Each scene shows the same named points in several views. A view is turned or mirrored, shifted and resized as a whole, has a little noise and may leave points out.
In the rows, zero is written as 100.

Scene 1
View 1
j49: 128, 97, 98, 110, 120, 116, 88, 91, 102, 89
j885: 105, 120, 111, 93, 99, 104, 118, 96, 104, 81
j986: 118, 100, 81, 115, 113, 91, 98, 91, 99, 105
j798: 117, 106, 91, 112, 115, 107, 100, 91, 106, 95
j363: 116, 102, 95, 104, 120, 113, 106, 97, 103, 97
j635: 109, 112, 108, 94, 111, 117, 118, 100, 104, 85
j255: 105, 108, 98, 95, 112, 104, 124, 103, 101, 99
j993: 114, 114, 92, 117, 109, 101, 100, 86, 107, 91
j397: 123, 92, 96, 101, 121, 111, 99, 98, 97, 98
j275: 106, 116, 95, 109, 115, 114, 116, 95, 110, 92
j916: 128, 94, 117, 90, 111, 118, 90, 98, 92, 78
j918: 119, 102, 101, 100, 111, 107, 100, 96, 98, 90
j688: 117, 107, 103, 100, 105, 102, 100, 93, 98, 86
j833: 117, 103, 109, 95, 107, 108, 102, 96, 96, 84
j108: 114, 115, 96, 117, 124, 129, 109, 91, 117, 86
View 2
j986: 126, 110, 99, 105, 101, 89, 95, 114, 93, 106
j918: 107, 99, 112, 116, 99, 89, 82, 104, 83, 93
j108: 79, 99, 118, 114, 98, 98, 84, 107, 69, 125
j275: 84, 98, 112, 108, 109, 89, 99, 106, 82, 112
j49: 111, 103, 112, 117, 90, 98, 70, 107, 73, 106
j635: 80, 90, 121, 116, 109, 85, 89, 98, 81, 91
j885: 78, 93, 113, 117, 123, 79, 95, 110, 79, 81
j255: 90, 94, 116, 106, 112, 81, 102, 94, 99, 94
j993: 103, 107, 101, 111, 108, 91, 90, 121, 77, 109
j363: 100, 98, 118, 108, 93, 92, 90, 93, 93, 113
j916: 106, 91, 123, 127, 91, 93, 59, 97, 73, 76
j688: 105, 100, 109, 117, 107, 87, 81, 113, 79, 86
j397: 114, 99, 117, 111, 88, 93, 79, 98, 90, 100
j798: 107, 106, 107, 110, 100, 93, 88, 111, 81, 109
View 3
j798: 91, 100, 104, 72, 119, 92, 73, 110, 61, 78
j397: 104, 129, 116, 83, 104, 85, 90, 109, 62, 87
j255: 97, 100, 86, 93, 122, 108, 87, 131, 78, 122
j993: 85, 83, 97, 69, 128, 91, 64, 107, 69, 70
j49: 105, 107, 131, 80, 105, 72, 77, 103, 54, 61
j363: 102, 108, 113, 83, 112, 94, 78, 118, 56, 94
j688: 98, 91, 100, 98, 119, 78, 86, 114, 91, 74
j916: 124, 104, 134, 121, 97, 56, 103, 115, 86, 73
j108: 105, 67, 129, 80, 120, 97, 56, 127, 31, 91
j635: 112, 79, 107, 109, 119, 92, 84, 133, 75, 113
j833: 108, 93, 109, 108, 114, 77, 93, 119, 88, 84
j918: 101, 103, 108, 92, 114, 79, 89, 113, 77, 82
View 4
j885: 110, 75, 137, 113, 118, 134, 86, 107, 83, 137
j688: 98, 101, 131, 80, 101, 139, 83, 102, 109, 123
j635: 99, 63, 129, 93, 123, 115, 90, 108, 97, 126
j986: 79, 130, 95, 79, 74, 119, 100, 108, 129, 134
j798: 84, 103, 102, 82, 89, 115, 80, 112, 123, 120
j255: 91, 80, 117, 94, 108, 110, 121, 106, 95, 147
j833: 103, 87, 139, 73, 110, 134, 88, 102, 107, 121
j49: 85, 96, 114, 57, 95, 119, 69, 108, 135, 96
j918: 95, 97, 126, 70, 102, 128, 88, 104, 118, 121
j916: 103, 80, 154, 37, 121, 141, 77, 102, 119, 99
j363: 84, 84, 106, 70, 102, 106, 93, 111, 121, 119
j397: 81, 92, 116, 49, 98, 115, 99, 106, 128, 115
j275: 89, 74, 100, 108, 106, 100, 85, 114, 109, 126

In a view up to two points have been moved. Name them for each view, in the order of its rows, or write none.
view 1 | none
view 2 | j363
view 3 | none
view 4 | none
